A landscape with many peaks, sampled at points; each row gives a point and its height.
From any point a climber steps to the highest of the 5 points nearest to it. It stops when none of these is higher. Distance is the straight distance between rows; heights are no part of it.
fasuk height 646: [ 72 200  84 114 152 104  77 146 168]
kepaz height 479: [141 128 137 117 112 116 109 134 129]
zad height 380: [156 130 144 119 106 143 140 121 127]
lil height 381: [ 73 119  91 106 143 114 142 110 144]
vodis height 613: [151 157 119 130 152 104  77 150 132]
zur height 664: [107 146 111 118 172  95 108 133 155]
Pera height 616: [151  75 167 174  95 169 180 133  76]
gara height 206: [163 182 119 146 156 125  61 153 129]
Lota height 273: [171 143 155 172 151 159 149 145 114]
bugor height 647: [ 90 166 108 115 168 101 106 138 165]
Sul height 373: [ 73 148  87  98 144 114 136 114 153]
musi height 259: [170 164 153 169 156 157 138 152 122]
temeb height 689: [164 100 150 167 127 165 167 126  90]
Bor height 282: [122  70 153  96  88 126 180 103 126]
vipo height 588: [148 180 115 121 181  95  74 153 152]
ziv height 24: [168 207 122 171 165 138  54 162 135]
fanim height 557: [163 111 150 171 133 165 159 131  96]
mani height 555: [160 168 134 147 127 138  84 145 128]
Zeli height 214: [158 161 140 145 121 155 121 136 127]
gat height 115: [143  64 146  97  95 141 189  93 108]
dud height 644: [152  68 143 149  92 171 179 104  79]
Lidon height 636: [ 88  87 115 112 119 107 133 116 125]
Der height 587: [164 106 139 154 124 166 163 118 102]
zovek height 582: [ 65 200  71 106 140  94  79 136 163]
defud height 385: [105  67 151 100  84 122 177 105 129]
Gofe height 545: [ 74 161  87 100 144 112 124 119 161]
deme height 460: [154 155 133 135 121 131  93 145 126]
Kiti height 614: [104 105 119 118 136 102 114 129 130]
boli height 642: [113 180 119 123 180  92  89 150 170]
Kezum height 337: [162 184 147 166 137 151  94 155 132]
rogo height 476: [154 165 125 141 140 124  77 150 126]
suver height 653: [ 82 197  99 119 162 101  83 150 173]
garu height 432: [ 78  51 137  99  79 125 191  98 130]
Raf height 622: [ 73 187  92 104 146 105  97 134 171]
ref height 683: [162 182 118 128 173 103  66 151 143]
Leteb height 633: [158  87 141 158 112 169 168 111  89]
kemav height 558: [118 107 134 114 114 108 119 130 125]
naz height 350: [152 144 137 124 114 131 107 136 128]
nep height 631: [159  88 165 181 115 160 168 139  79]
Rup height 113: [164 190 135 167 147 145  76 158 132]
Lis height 258: [162 187 152 174 149 157 106 156 135]
vumem height 467: [ 65  58 116 110  87 126 167 102 125]
rufa height 345: [111  55 152  94  87 123 195  96 125]
Bepip height 512: [ 87  74 141 107  93 117 161 112 127]
vaz height 443: [155  79 137 115  99 155 175  97 102]
zibad height 529: [ 76  70 124 109  94 118 159 110 125]
Fatot height 509: [ 73 102  91 104 132 118 146 104 131]
rul height 609: [ 70 177  87 100 144 108 112 126 160]
lamu height 513: [146  94 146 104  99 139 168 106 119]
Bove height 607: [ 76  83 117 115 112 112 145 112 128]
Lin height 433: [162 121 141 141 120 162 162 114 109]
mun height 559: [156 179 112 129 174 102  69 149 139]
dema height 670: [130 141 117 125 158  93  96 140 138]
gug height 546: [158 160 124 135 134 121  82 147 125]
vugo height 690: [ 95 110 109 118 145 106 121 124 135]
Tudiv height 650: [155 113 142 110 104 147 159 111 120]
nalud height 458: [ 73  60 138 100  83 120 173 103 128]
bagil height 522: [156  69 136 129  96 162 181  97  89]
belu height 96: [166 198 130 175 156 144  66 164 130]
pifer height 673: [163 174 132 149 131 138  84 148 128]
Gigu height 538: [115  97 142 113 102 114 135 126 125]
baraf height 628: [ 96 142 106 117 164 107 118 129 149]
podu height 634: [ 79 181  98 110 161 108 105 138 168]
kebo height 564: [159  83 136 132 102 160 175 100  96]
Saluz height 611: [149  68 166 174  88 176 186 127  77]
Pove height 533: [ 65  75 108 111 104 117 152 104 122]
buval height 612: [147 152 124 126 139 111  86 143 129]
rigeg height 400: [139  82 150  97  91 128 172 103 123]
bis height 528: [ 88 129 100 115 155 106 126 121 148]
Goz height 45: [167 195 120 158 159 132  61 156 129]
Miker height 568: [126 120 130 121 121 106 108 135 125]
bune height 277: [157  66 138 115  92 152 187  93  98]
laku height 497: [ 99  80 144 107  92 117 156 117 129]
Nilat height 565: [159  98 138 132 112 162 169 104 106]
gutup height 539: [140 103 147 108  94 128 154 114 125]
bifur height 684: [128 154 116 119 171  96  91 143 143]
leg height 466: [140 123 140 119 105 124 121 131 129]
tomu height 183: [161 138 146 146 127 161 147 125 118]
suba height 323: [167 134 152 166 145 160 151 134 113]
gulo height 605: [104 190 114 120 178  97  90 154 176]
liki height 637: [122 125 124 124 146  97 102 138 132]

Where does a climber stop that starts at each point below?
Nilat: temeb
suba: temeb
garu: vugo
tomu: temeb
Pove: vugo
belu: pifer
defud: vugo
nalud: vugo
Gofe: suver
buval: bifur
rigeg: Tudiv
gat: Tudiv

Call two points neighbours if one is among the 5 nearest of the other. Go from one point of each pair to the other, from neighbour to neighbour, staying as high as possible. Name the lowest point that can't be avoided.
dud / bifur: Gigu
bifur / pifer: gug
ref / suver: vodis
temeb / dud: Leteb
dud / Tudiv: Nilat
bifur / suver: bugor
